Points on a hilly landscape, in no order, each with its height.
From any point a ball takes the steepest step (drop divided by distance) to one of its 4 nearest points. It stops when none of these is lower. Distance is the straight distance between rows; heights are no part of it.
j_572 height 37.7: [124, 135, 107, 158, 140, 108, 69, 125, 160, 194, 141, 98, 185, 76, 151, 126, 96, 146, 163, 108, 144, 131, 67, 105, 74, 175, 68, 125, 103, 195, 156, 104]
j_34 height 54.9: [144, 110, 132, 118, 121, 131, 117, 83, 104, 83, 103, 155, 125, 164, 119, 133, 178, 110, 115, 146, 140, 124, 184, 140, 174, 140, 163, 115, 144, 96, 141, 129]
j_8 height 47.3: [124, 142, 137, 155, 144, 117, 134, 144, 151, 126, 143, 107, 139, 123, 135, 154, 90, 130, 147, 124, 112, 117, 63, 132, 114, 120, 125, 132, 125, 144, 112, 111]
j_746 height 61.4: [115, 120, 158, 117, 127, 96, 97, 105, 94, 103, 72, 163, 101, 160, 128, 101, 142, 163, 87, 142, 120, 108, 228, 148, 133, 120, 150, 106, 123, 99, 138, 152]
j_475 height 46.8: [118, 106, 113, 83, 108, 120, 147, 107, 113, 129, 134, 119, 118, 126, 127, 107, 125, 126, 104, 135, 136, 128, 168, 140, 129, 142, 124, 125, 143, 123, 136, 164]
j_895 height 40.0: [131, 157, 126, 178, 153, 127, 100, 134, 177, 165, 120, 120, 162, 116, 155, 147, 91, 139, 165, 119, 129, 112, 78, 118, 97, 146, 98, 122, 108, 172, 128, 101]
j_780 height 55.6: [152, 121, 119, 104, 119, 155, 139, 134, 134, 122, 149, 151, 138, 158, 131, 133, 159, 98, 142, 133, 96, 157, 122, 120, 175, 143, 172, 141, 145, 128, 150, 114]
j_860 height 39.1: [140, 108, 119, 107, 123, 141, 107, 87, 101, 105, 109, 166, 119, 152, 120, 111, 155, 124, 106, 156, 150, 120, 203, 136, 153, 143, 152, 103, 143, 107, 145, 131]
j_228 height 43.4: [130, 155, 125, 163, 156, 123, 80, 139, 179, 191, 138, 112, 175, 85, 138, 145, 98, 137, 156, 109, 145, 129, 71, 106, 86, 174, 79, 132, 90, 200, 167, 110]
j_159 height 35.0: [121, 111, 148, 112, 131, 121, 100, 86, 95, 93, 92, 164, 110, 152, 121, 113, 151, 154, 106, 144, 134, 118, 218, 146, 150, 147, 147, 109, 142, 98, 130, 135]
j_884 height 65.4: [154, 83, 125, 117, 121, 167, 117, 95, 117, 88, 103, 163, 115, 165, 119, 146, 171, 102, 132, 147, 132, 142, 162, 134, 188, 140, 181, 123, 135, 102, 131, 93]
j_851 height 24.3: [112, 143, 100, 166, 145, 109, 78, 127, 169, 198, 143, 90, 182, 107, 154, 134, 71, 135, 151, 115, 144, 124, 67, 132, 62, 123, 74, 105, 116, 152, 141, 95]
j_992 height 41.0: [108, 106, 122, 92, 105, 91, 112, 125, 106, 130, 108, 140, 102, 124, 122, 91, 123, 147, 80, 148, 136, 119, 207, 129, 118, 138, 129, 120, 124, 134, 150, 164]
j_608 height 70.2: [139, 156, 150, 169, 148, 142, 130, 150, 155, 113, 135, 108, 135, 113, 135, 164, 103, 139, 158, 124, 98, 126, 75, 123, 126, 128, 138, 148, 129, 161, 115, 95]
j_830 height 36.6: [134, 112, 109, 87, 115, 126, 140, 101, 111, 123, 130, 146, 123, 144, 136, 111, 150, 125, 106, 154, 139, 127, 167, 131, 155, 138, 127, 123, 155, 111, 152, 145]
j_956 height 25.8: [141, 134, 136, 114, 135, 155, 157, 139, 138, 126, 148, 120, 120, 134, 131, 136, 118, 124, 148, 110, 98, 153, 82, 109, 153, 127, 163, 161, 137, 151, 130, 118]
j_221 height 47.0: [136, 120, 116, 96, 124, 139, 156, 117, 126, 130, 143, 140, 118, 131, 132, 132, 142, 115, 135, 118, 102, 155, 108, 121, 172, 126, 158, 143, 143, 131, 140, 116]
j_788 height 12.8: [108, 142, 112, 138, 134, 105, 150, 114, 129, 127, 149, 93, 129, 116, 134, 132, 105, 119, 141, 131, 128, 121, 85, 126, 104, 111, 103, 123, 137, 116, 97, 118]
j_560 height 33.3: [139, 146, 158, 134, 133, 171, 142, 167, 148, 108, 151, 124, 119, 139, 120, 150, 133, 134, 142, 101, 88, 154, 79, 106, 151, 147, 162, 177, 131, 164, 123, 110]
j_25 height 36.9: [93, 146, 99, 140, 113, 70, 127, 177, 120, 176, 98, 109, 126, 79, 108, 93, 88, 155, 126, 123, 167, 81, 137, 162, 50, 76, 43, 105, 100, 101, 112, 185]
j_471 height 46.9: [143, 103, 125, 114, 123, 142, 112, 92, 102, 90, 93, 161, 117, 172, 118, 122, 154, 129, 107, 139, 145, 122, 196, 144, 160, 152, 148, 109, 142, 106, 134, 133]
j_823 height 41.6: [152, 138, 155, 122, 127, 168, 148, 157, 150, 113, 159, 149, 120, 154, 137, 145, 144, 118, 141, 102, 83, 170, 103, 99, 169, 138, 174, 171, 134, 160, 132, 118]
j_62 height 60.7: [142, 133, 184, 122, 118, 123, 123, 79, 86, 53, 86, 177, 86, 187, 127, 154, 151, 146, 68, 130, 111, 137, 220, 146, 168, 121, 166, 108, 137, 102, 92, 139]
j_695 height 43.9: [97, 152, 90, 138, 128, 86, 134, 155, 128, 159, 127, 103, 120, 84, 103, 105, 103, 137, 122, 130, 159, 101, 118, 146, 66, 86, 61, 108, 105, 100, 104, 154]
j_816 height 42.5: [94, 119, 110, 118, 115, 67, 146, 155, 98, 141, 111, 103, 99, 85, 116, 99, 114, 154, 102, 114, 147, 106, 140, 138, 78, 113, 92, 123, 118, 118, 115, 185]
j_187 height 31.0: [129, 131, 110, 173, 153, 122, 86, 129, 174, 195, 141, 104, 178, 107, 153, 140, 83, 130, 155, 112, 144, 108, 80, 112, 72, 146, 79, 126, 101, 175, 142, 99]
j_30 height 24.4: [140, 145, 147, 141, 146, 133, 159, 154, 133, 119, 145, 112, 126, 121, 140, 151, 116, 129, 152, 108, 82, 133, 83, 117, 143, 119, 148, 157, 129, 147, 115, 103]
j_828 height 77.3: [130, 150, 160, 160, 156, 152, 139, 162, 155, 110, 128, 117, 130, 119, 131, 157, 118, 135, 163, 108, 103, 139, 72, 109, 127, 130, 144, 168, 117, 163, 121, 95]
j_446 height 52.2: [148, 124, 181, 112, 119, 208, 127, 164, 150, 109, 132, 172, 117, 168, 124, 141, 187, 88, 139, 123, 81, 162, 115, 100, 186, 155, 197, 180, 123, 146, 149, 109]
j_299 height 64.2: [125, 119, 198, 123, 113, 111, 119, 85, 79, 74, 84, 162, 85, 199, 121, 149, 137, 161, 64, 113, 106, 125, 219, 165, 166, 108, 177, 105, 129, 93, 91, 143]
j_741 height 54.5: [140, 174, 147, 191, 160, 156, 104, 139, 182, 147, 118, 115, 167, 96, 135, 160, 113, 142, 159, 128, 138, 126, 84, 118, 109, 173, 122, 149, 95, 189, 142, 98]
j_783 height 45.8: [90, 141, 99, 133, 113, 81, 134, 164, 121, 158, 102, 113, 112, 73, 109, 94, 93, 156, 125, 120, 150, 91, 124, 141, 64, 83, 66, 96, 110, 113, 110, 176]
j_820 height 55.1: [146, 161, 128, 185, 159, 153, 105, 146, 174, 142, 122, 110, 167, 111, 135, 159, 108, 127, 160, 134, 140, 126, 73, 118, 97, 158, 106, 149, 90, 196, 133, 94]
j_660 height 65.3: [160, 105, 117, 123, 115, 158, 117, 93, 115, 99, 121, 168, 126, 166, 118, 136, 166, 114, 130, 152, 131, 142, 170, 125, 185, 133, 165, 119, 138, 108, 140, 108]
j_441 height 79.1: [150, 160, 179, 167, 153, 169, 137, 175, 155, 99, 137, 123, 127, 117, 116, 164, 129, 143, 153, 112, 91, 143, 81, 116, 139, 156, 151, 169, 114, 185, 127, 107]
j_195 height 53.2: [158, 124, 163, 111, 128, 192, 131, 166, 142, 122, 138, 177, 125, 150, 127, 148, 169, 87, 142, 125, 91, 166, 108, 92, 186, 148, 181, 175, 128, 154, 149, 103]
j_578 height 55.8: [160, 107, 130, 103, 121, 161, 136, 121, 125, 130, 141, 160, 130, 154, 130, 135, 165, 109, 135, 131, 103, 155, 128, 108, 197, 128, 173, 141, 146, 141, 146, 104]
j_273 height 32.2: [123, 138, 106, 150, 146, 111, 129, 128, 154, 152, 138, 91, 152, 111, 131, 139, 103, 120, 151, 132, 137, 107, 74, 138, 95, 104, 101, 115, 133, 108, 102, 114]
j_656 height 73.5: [129, 152, 142, 165, 158, 138, 125, 142, 158, 122, 137, 109, 135, 109, 131, 163, 102, 130, 160, 134, 118, 113, 71, 110, 118, 128, 130, 145, 119, 166, 113, 94]
j_112 height 46.3: [113, 145, 100, 156, 133, 109, 107, 137, 146, 178, 137, 97, 166, 96, 126, 107, 73, 126, 120, 121, 155, 111, 89, 157, 58, 93, 56, 93, 119, 99, 109, 128]
j_559 height 11.8: [116, 110, 138, 113, 118, 112, 99, 104, 90, 107, 103, 158, 110, 151, 130, 100, 136, 150, 91, 150, 146, 122, 215, 146, 121, 139, 131, 122, 136, 109, 144, 157]
j_68 height 28.6: [111, 102, 132, 91, 116, 106, 109, 106, 113, 121, 110, 150, 119, 144, 132, 97, 137, 148, 92, 145, 146, 114, 216, 144, 123, 138, 132, 109, 124, 127, 147, 154]
j_617 height 33.9: [100, 121, 104, 106, 105, 93, 150, 125, 104, 129, 132, 93, 110, 97, 125, 97, 122, 150, 109, 129, 146, 125, 152, 125, 100, 121, 100, 118, 136, 108, 120, 181]
j_625 height 65.9: [153, 101, 135, 118, 108, 153, 116, 75, 95, 83, 108, 161, 120, 165, 116, 139, 183, 108, 123, 147, 142, 140, 178, 131, 186, 140, 170, 126, 146, 100, 128, 108]
j_383 height 57.2: [148, 102, 128, 100, 121, 151, 129, 111, 124, 132, 134, 162, 128, 164, 139, 136, 164, 92, 142, 138, 110, 152, 145, 109, 186, 137, 181, 130, 143, 122, 151, 107]
j_329 height 22.2: [113, 139, 103, 177, 141, 109, 112, 130, 163, 164, 134, 101, 162, 107, 131, 126, 81, 119, 141, 120, 147, 113, 80, 141, 79, 104, 86, 107, 125, 134, 120, 105]
j_430 height 29.8: [106, 142, 107, 136, 135, 92, 150, 136, 132, 141, 136, 93, 130, 98, 114, 117, 88, 141, 140, 137, 153, 95, 105, 139, 73, 93, 69, 108, 131, 99, 106, 143]
j_687 height 44.9: [156, 141, 176, 124, 121, 202, 125, 176, 150, 116, 153, 171, 130, 156, 124, 142, 172, 104, 135, 118, 82, 161, 103, 98, 171, 162, 177, 184, 123, 162, 143, 124]
j_703 height 51.5: [129, 115, 172, 146, 123, 123, 112, 77, 75, 73, 85, 163, 112, 173, 121, 135, 165, 146, 88, 134, 138, 117, 216, 150, 154, 133, 154, 109, 136, 95, 111, 139]
j_229 height 34.0: [119, 128, 108, 111, 120, 98, 164, 120, 110, 125, 149, 97, 106, 104, 121, 103, 121, 131, 111, 130, 131, 126, 126, 121, 105, 122, 111, 125, 140, 104, 124, 167]
j_457 height 28.0: [118, 106, 117, 94, 121, 119, 120, 103, 103, 117, 115, 152, 116, 144, 136, 103, 143, 130, 94, 155, 146, 136, 202, 138, 140, 145, 137, 123, 144, 110, 154, 146]
j_988 height 44.0: [104, 154, 96, 152, 128, 90, 98, 150, 150, 190, 133, 105, 159, 95, 121, 110, 77, 128, 113, 115, 171, 105, 111, 149, 43, 83, 33, 94, 119, 106, 115, 140]
j_469 height 36.5: [106, 162, 95, 143, 122, 97, 112, 150, 134, 184, 121, 97, 153, 97, 110, 112, 85, 146, 119, 122, 170, 91, 113, 165, 41, 68, 42, 102, 109, 111, 119, 151]
j_142 height 24.0: [110, 139, 106, 132, 135, 107, 142, 128, 129, 138, 140, 87, 128, 98, 128, 121, 100, 115, 128, 134, 137, 114, 97, 138, 90, 97, 84, 114, 129, 98, 106, 133]
j_23 height 39.0: [113, 133, 114, 113, 130, 113, 163, 131, 125, 124, 151, 86, 108, 105, 134, 110, 108, 131, 128, 125, 134, 131, 91, 132, 119, 100, 109, 125, 153, 111, 108, 136]
j_854 height 47.7: [110, 105, 110, 108, 105, 93, 116, 123, 100, 140, 110, 125, 94, 110, 133, 94, 129, 148, 91, 138, 132, 117, 202, 127, 107, 142, 119, 120, 130, 127, 151, 174]
j_421 height 41.1: [122, 157, 127, 137, 150, 113, 139, 141, 149, 136, 144, 97, 134, 113, 148, 133, 94, 130, 156, 121, 127, 123, 72, 128, 115, 112, 120, 125, 137, 140, 117, 100]
j_969 height 22.3: [135, 130, 132, 124, 134, 125, 158, 131, 128, 131, 160, 113, 120, 124, 141, 145, 112, 124, 142, 114, 111, 141, 75, 125, 142, 122, 144, 147, 148, 140, 136, 112]
j_834 height 53.5: [157, 107, 130, 107, 125, 176, 131, 131, 127, 118, 125, 165, 112, 164, 134, 142, 168, 94, 147, 125, 96, 148, 132, 116, 189, 145, 184, 147, 127, 134, 157, 109]
j_81 height 25.6: [104, 136, 116, 125, 133, 109, 153, 127, 122, 132, 152, 83, 133, 108, 127, 132, 106, 125, 137, 127, 129, 125, 104, 129, 109, 107, 120, 122, 140, 107, 107, 131]
j_286 height 26.3: [105, 131, 105, 113, 116, 83, 168, 134, 109, 129, 146, 96, 121, 92, 128, 109, 118, 135, 105, 139, 135, 128, 129, 140, 108, 114, 106, 133, 138, 111, 121, 169]
j_754 height 37.9: [86, 156, 85, 135, 117, 86, 140, 181, 118, 172, 102, 102, 118, 77, 96, 97, 91, 153, 115, 125, 159, 91, 134, 146, 51, 73, 56, 98, 103, 103, 113, 180]
j_880 height 27.5: [100, 134, 103, 117, 121, 95, 165, 135, 123, 131, 141, 92, 129, 96, 136, 124, 106, 131, 131, 127, 141, 104, 109, 126, 87, 101, 90, 123, 138, 104, 100, 147]
j_224 height 38.7: [107, 109, 108, 98, 106, 80, 152, 131, 96, 132, 121, 93, 111, 103, 132, 95, 122, 143, 94, 125, 149, 118, 171, 133, 98, 133, 109, 119, 135, 118, 136, 178]
j_712 height 25.7: [100, 151, 90, 143, 120, 84, 126, 174, 125, 187, 111, 102, 143, 82, 107, 94, 79, 148, 109, 124, 172, 91, 136, 167, 47, 73, 37, 87, 96, 118, 125, 161]
j_242 height 38.9: [97, 107, 102, 98, 97, 87, 149, 138, 96, 134, 126, 116, 104, 86, 122, 86, 113, 157, 104, 125, 146, 111, 153, 131, 89, 133, 109, 110, 126, 133, 124, 190]
j_97 height 58.0: [159, 102, 156, 134, 117, 142, 113, 73, 88, 60, 103, 156, 122, 169, 108, 152, 169, 115, 105, 139, 125, 138, 198, 138, 199, 139, 165, 103, 139, 95, 99, 124]
j_200 height 50.2: [128, 145, 117, 118, 125, 120, 163, 134, 113, 120, 152, 103, 113, 118, 134, 130, 117, 117, 141, 122, 112, 128, 86, 119, 128, 127, 129, 128, 139, 119, 105, 124]
j_73 height 60.4: [174, 103, 167, 126, 131, 212, 114, 147, 124, 115, 117, 183, 121, 185, 120, 147, 209, 89, 155, 141, 89, 166, 122, 97, 197, 154, 201, 162, 114, 136, 143, 108]
j_740 height 55.2: [132, 117, 105, 90, 116, 120, 157, 121, 116, 121, 161, 109, 122, 117, 134, 103, 127, 128, 126, 124, 125, 144, 125, 122, 141, 136, 137, 120, 149, 125, 127, 138]
j_588 height 49.6: [135, 151, 133, 182, 149, 146, 87, 134, 193, 170, 130, 110, 179, 90, 139, 162, 112, 141, 154, 117, 143, 125, 68, 115, 86, 172, 97, 142, 82, 199, 155, 106]
j_972 height 40.7: [117, 147, 117, 168, 148, 111, 105, 128, 180, 170, 134, 116, 166, 112, 140, 144, 79, 130, 154, 117, 129, 104, 77, 128, 95, 123, 89, 121, 117, 147, 119, 87]
j_306 height 45.5: [122, 117, 108, 103, 123, 105, 168, 121, 116, 122, 163, 104, 108, 116, 135, 116, 123, 125, 129, 122, 132, 129, 129, 119, 129, 127, 118, 127, 149, 101, 122, 142]
j_872 height 34.6: [83, 137, 116, 113, 116, 78, 154, 137, 99, 132, 126, 94, 105, 78, 125, 95, 109, 150, 106, 123, 141, 105, 120, 132, 87, 112, 100, 112, 128, 104, 122, 175]
j_731 height 51.3: [85, 124, 104, 120, 112, 65, 152, 167, 97, 142, 110, 108, 102, 72, 126, 100, 101, 163, 108, 131, 146, 95, 131, 127, 64, 100, 80, 112, 100, 111, 112, 175]
j_24 height 55.7: [128, 108, 113, 87, 122, 132, 160, 120, 121, 133, 155, 125, 119, 124, 139, 121, 127, 121, 124, 118, 125, 151, 113, 125, 152, 127, 148, 126, 155, 125, 128, 125]
j_736 height 39.6: [95, 145, 101, 129, 123, 98, 119, 139, 138, 159, 124, 94, 138, 99, 121, 108, 98, 142, 132, 120, 166, 89, 107, 143, 68, 102, 62, 102, 117, 93, 106, 139]
j_21 height 47.2: [104, 151, 101, 126, 127, 87, 117, 147, 147, 168, 133, 97, 157, 94, 108, 110, 79, 121, 129, 123, 158, 104, 113, 161, 63, 87, 52, 102, 108, 102, 100, 135]
j_791 height 37.6: [131, 114, 112, 94, 110, 119, 130, 114, 106, 118, 132, 135, 118, 133, 125, 102, 150, 130, 94, 134, 144, 133, 188, 143, 135, 148, 129, 131, 152, 124, 139, 156]
j_293 height 55.0: [140, 107, 112, 94, 114, 144, 148, 108, 125, 126, 152, 129, 125, 135, 130, 126, 145, 113, 126, 126, 125, 156, 141, 124, 163, 130, 154, 132, 148, 132, 138, 125]
j_163 height 27.2: [143, 141, 145, 136, 130, 149, 142, 157, 145, 117, 159, 137, 123, 136, 140, 151, 131, 124, 144, 96, 93, 147, 83, 119, 150, 141, 161, 162, 150, 143, 135, 118]
j_336 height 49.4: [153, 121, 135, 106, 127, 178, 144, 143, 138, 134, 135, 155, 114, 161, 135, 132, 158, 107, 144, 123, 95, 155, 110, 108, 181, 133, 185, 156, 132, 149, 150, 115]
j_672 height 35.3: [142, 117, 136, 105, 126, 157, 156, 136, 133, 123, 164, 133, 120, 144, 139, 121, 149, 115, 139, 111, 103, 152, 96, 108, 160, 127, 172, 155, 140, 142, 149, 117]
j_553 height 37.3: [98, 136, 107, 137, 121, 80, 146, 160, 112, 143, 126, 89, 122, 84, 119, 108, 108, 140, 120, 130, 150, 93, 121, 149, 77, 93, 66, 106, 114, 104, 105, 161]
j_164 height 38.4: [114, 143, 96, 156, 123, 95, 136, 135, 138, 157, 138, 94, 157, 104, 125, 121, 88, 129, 136, 133, 145, 107, 95, 150, 79, 88, 59, 111, 128, 102, 108, 132]
j_207 height 31.9: [101, 130, 109, 128, 127, 93, 156, 141, 105, 139, 133, 96, 116, 87, 114, 100, 102, 143, 125, 130, 150, 110, 123, 134, 81, 96, 75, 118, 128, 103, 101, 170]
j_974 height 59.8: [153, 88, 132, 123, 120, 172, 120, 101, 114, 102, 115, 174, 138, 166, 125, 150, 186, 89, 146, 134, 116, 144, 151, 118, 204, 142, 198, 122, 137, 117, 132, 100]
j_334 height 38.8: [122, 142, 111, 164, 146, 107, 119, 130, 169, 149, 144, 93, 152, 115, 140, 139, 81, 126, 156, 121, 130, 106, 77, 132, 92, 95, 92, 120, 121, 137, 111, 94]
j_54 height 42.7: [122, 115, 148, 127, 132, 124, 102, 72, 95, 83, 98, 158, 112, 174, 120, 123, 150, 143, 92, 144, 145, 109, 209, 149, 154, 133, 144, 115, 131, 103, 123, 140]
j_526 height 64.6: [155, 95, 144, 135, 118, 162, 114, 71, 102, 77, 110, 175, 129, 169, 113, 151, 192, 98, 132, 150, 130, 142, 176, 133, 204, 130, 188, 120, 137, 88, 130, 108]
j_283 height 43.7: [134, 155, 126, 154, 162, 127, 83, 133, 160, 188, 142, 102, 183, 72, 141, 137, 106, 140, 156, 107, 152, 141, 53, 101, 89, 194, 62, 146, 85, 207, 185, 125]
j_41 height 60.5: [134, 158, 144, 181, 156, 138, 124, 148, 177, 132, 127, 115, 149, 116, 133, 157, 109, 134, 161, 129, 126, 128, 72, 115, 112, 145, 123, 158, 109, 180, 119, 101]
j_702 height 42.8: [127, 137, 111, 151, 146, 121, 76, 134, 161, 192, 142, 108, 175, 76, 148, 127, 100, 150, 151, 100, 151, 128, 57, 95, 77, 182, 66, 133, 78, 211, 172, 110]
j_47 height 52.9: [154, 114, 143, 108, 118, 173, 148, 146, 138, 128, 139, 167, 122, 161, 131, 142, 171, 92, 149, 137, 99, 148, 114, 112, 188, 136, 173, 146, 138, 139, 151, 104]
j_824 height 43.2: [103, 93, 107, 101, 110, 88, 137, 131, 89, 130, 118, 123, 99, 95, 137, 82, 117, 151, 89, 138, 125, 124, 175, 135, 110, 134, 116, 113, 131, 130, 143, 180]
j_17 height 76.0: [140, 171, 158, 178, 152, 157, 118, 158, 174, 115, 129, 113, 124, 110, 121, 171, 123, 143, 158, 124, 122, 130, 70, 125, 121, 152, 141, 155, 106, 177, 129, 93]
j_6 height 38.2: [102, 145, 105, 137, 118, 87, 117, 165, 130, 175, 130, 92, 150, 86, 107, 105, 79, 139, 111, 146, 160, 83, 115, 155, 50, 85, 42, 109, 113, 103, 108, 159]
j_251 height 58.9: [163, 103, 149, 132, 122, 174, 113, 111, 116, 103, 106, 173, 125, 168, 122, 152, 192, 84, 152, 143, 102, 154, 145, 112, 195, 145, 206, 137, 122, 114, 129, 92]
j_935 height 28.2: [117, 140, 137, 140, 147, 132, 151, 144, 147, 117, 146, 106, 126, 119, 136, 143, 95, 130, 155, 117, 107, 131, 79, 116, 131, 117, 133, 145, 135, 145, 110, 107]
j_459 height 34.8: [119, 145, 108, 142, 138, 104, 124, 117, 149, 159, 139, 100, 151, 103, 135, 133, 78, 130, 142, 128, 139, 103, 83, 141, 92, 100, 78, 115, 127, 108, 101, 118]
j_191 height 56.3: [119, 123, 172, 131, 125, 108, 93, 89, 78, 77, 83, 159, 94, 164, 128, 124, 142, 148, 89, 143, 126, 121, 210, 158, 142, 127, 161, 113, 133, 88, 113, 144]
j_896 height 57.7: [144, 117, 183, 131, 113, 130, 119, 70, 94, 56, 93, 161, 90, 187, 109, 147, 169, 137, 81, 128, 125, 136, 209, 143, 187, 131, 161, 110, 128, 95, 102, 133]
j_634 height 57.3: [142, 99, 114, 102, 111, 146, 128, 95, 119, 106, 120, 152, 129, 158, 133, 116, 155, 109, 120, 140, 140, 139, 168, 116, 158, 128, 164, 133, 148, 119, 139, 119]
j_574 height 25.3: [116, 131, 106, 143, 145, 113, 140, 133, 145, 140, 145, 78, 135, 103, 128, 123, 92, 127, 145, 127, 140, 110, 96, 143, 100, 101, 95, 123, 137, 105, 104, 128]
j_132 height 34.5: [127, 145, 98, 154, 152, 110, 97, 125, 170, 181, 142, 103, 173, 114, 136, 135, 83, 117, 144, 119, 145, 115, 90, 147, 74, 106, 70, 111, 132, 126, 126, 104]
j_138 height 48.0: [125, 142, 124, 162, 150, 122, 109, 129, 177, 157, 130, 118, 152, 111, 146, 159, 92, 128, 160, 134, 131, 110, 75, 122, 89, 130, 111, 121, 117, 149, 118, 85]
j_648 height 44.3: [147, 125, 138, 108, 114, 165, 157, 148, 136, 126, 155, 152, 116, 150, 132, 141, 151, 117, 133, 115, 92, 164, 110, 107, 175, 137, 170, 153, 139, 153, 141, 116]
j_799 height 58.8: [164, 105, 143, 123, 118, 196, 122, 131, 131, 120, 106, 171, 130, 174, 129, 142, 195, 84, 148, 138, 95, 155, 131, 102, 194, 152, 194, 133, 131, 130, 148, 111]
j_936 height 28.1: [122, 111, 132, 108, 121, 116, 100, 100, 96, 93, 96, 164, 117, 168, 123, 108, 151, 140, 100, 154, 156, 120, 213, 149, 137, 137, 150, 109, 135, 104, 151, 145]
j_151 height 51.6: [140, 104, 158, 128, 140, 124, 116, 78, 86, 68, 93, 164, 107, 166, 127, 142, 160, 148, 91, 134, 145, 120, 201, 138, 164, 141, 165, 102, 148, 89, 112, 125]
j_689 height 37.1: [109, 114, 108, 96, 110, 106, 160, 126, 104, 118, 137, 102, 109, 111, 132, 109, 121, 135, 100, 131, 138, 133, 148, 128, 117, 124, 122, 133, 152, 117, 131, 158]
j_194 height 61.6: [161, 96, 116, 112, 113, 146, 129, 102, 119, 116, 126, 155, 127, 162, 124, 127, 165, 111, 133, 150, 128, 142, 173, 129, 181, 142, 163, 117, 146, 106, 164, 113]
j_724 height 63.7: [129, 127, 189, 126, 118, 116, 119, 100, 68, 66, 78, 169, 88, 190, 120, 142, 136, 155, 84, 117, 116, 118, 226, 156, 156, 113, 169, 103, 125, 90, 92, 144]
j_990 height 39.5: [141, 152, 163, 124, 130, 186, 147, 175, 144, 106, 147, 154, 119, 153, 127, 141, 158, 112, 133, 114, 87, 163, 99, 105, 160, 154, 162, 187, 129, 168, 131, 123]
j_376 height 56.8: [157, 128, 191, 109, 124, 206, 121, 174, 146, 117, 122, 191, 123, 179, 121, 141, 211, 93, 150, 128, 80, 160, 116, 99, 191, 154, 191, 174, 113, 159, 148, 116]
j_805 height 58.7: [150, 119, 152, 103, 129, 198, 129, 156, 141, 124, 131, 178, 136, 173, 121, 139, 190, 91, 145, 128, 89, 157, 120, 83, 186, 148, 187, 156, 126, 137, 145, 106]
j_317 height 56.2: [140, 113, 142, 116, 123, 147, 108, 68, 99, 72, 96, 160, 121, 160, 115, 134, 171, 133, 107, 154, 149, 128, 194, 145, 179, 141, 166, 111, 143, 92, 117, 123]
j_516 height 29.1: [125, 161, 143, 187, 162, 132, 115, 136, 173, 146, 136, 111, 143, 115, 142, 146, 99, 137, 161, 122, 122, 119, 71, 117, 108, 130, 117, 143, 101, 162, 129, 91]
j_752 height 41.2: [120, 141, 116, 121, 151, 117, 156, 142, 133, 139, 150, 90, 129, 121, 137, 134, 101, 122, 154, 126, 125, 128, 81, 120, 126, 114, 129, 127, 137, 124, 111, 118]
j_550 height 38.5: [115, 140, 92, 155, 148, 93, 92, 125, 160, 201, 142, 103, 176, 98, 133, 116, 68, 128, 135, 110, 163, 116, 84, 142, 54, 107, 59, 101, 123, 132, 135, 112]
j_929 height 55.4: [151, 105, 162, 136, 119, 128, 107, 76, 89, 74, 92, 162, 112, 191, 120, 158, 166, 138, 91, 136, 138, 130, 209, 149, 184, 135, 168, 112, 138, 107, 108, 129]
j_442 height 56.4: [157, 93, 144, 118, 129, 178, 125, 123, 117, 110, 133, 164, 116, 167, 132, 142, 184, 93, 155, 138, 91, 153, 139, 120, 197, 146, 203, 136, 128, 123, 149, 106]
j_9 height 46.7: [135, 113, 105, 91, 111, 129, 157, 112, 114, 126, 151, 129, 123, 123, 128, 113, 144, 122, 115, 140, 134, 147, 159, 120, 144, 143, 146, 139, 140, 120, 148, 146]
j_300 height 53.7: [138, 117, 107, 92, 109, 155, 134, 107, 114, 118, 141, 143, 124, 136, 125, 115, 154, 104, 126, 139, 131, 152, 146, 126, 165, 141, 148, 132, 146, 120, 150, 124]
j_44 height 24.2: [131, 130, 133, 115, 137, 138, 161, 144, 145, 116, 157, 111, 125, 138, 137, 139, 117, 132, 153, 108, 99, 159, 86, 107, 148, 124, 159, 149, 139, 152, 130, 113]
j_941 height 52.0: [104, 108, 117, 92, 110, 108, 136, 119, 109, 125, 126, 126, 114, 113, 138, 93, 139, 139, 90, 134, 137, 127, 196, 127, 115, 146, 125, 121, 127, 126, 138, 175]
j_922 height 39.7: [160, 147, 172, 136, 126, 187, 156, 176, 146, 108, 143, 147, 110, 143, 119, 144, 146, 130, 135, 108, 87, 161, 100, 101, 156, 142, 162, 177, 121, 164, 128, 107]

For each start below, name the point where the ball stops.
j_62 -> j_559
j_383 -> j_969
j_97 -> j_559
j_660 -> j_559

Two balls start at each pair of points below. Name the first point that both come to, or write never.
j_195, j_823 -> j_560
j_376, j_578 -> j_969
j_805, j_47 -> j_969
j_974, j_73 -> j_969
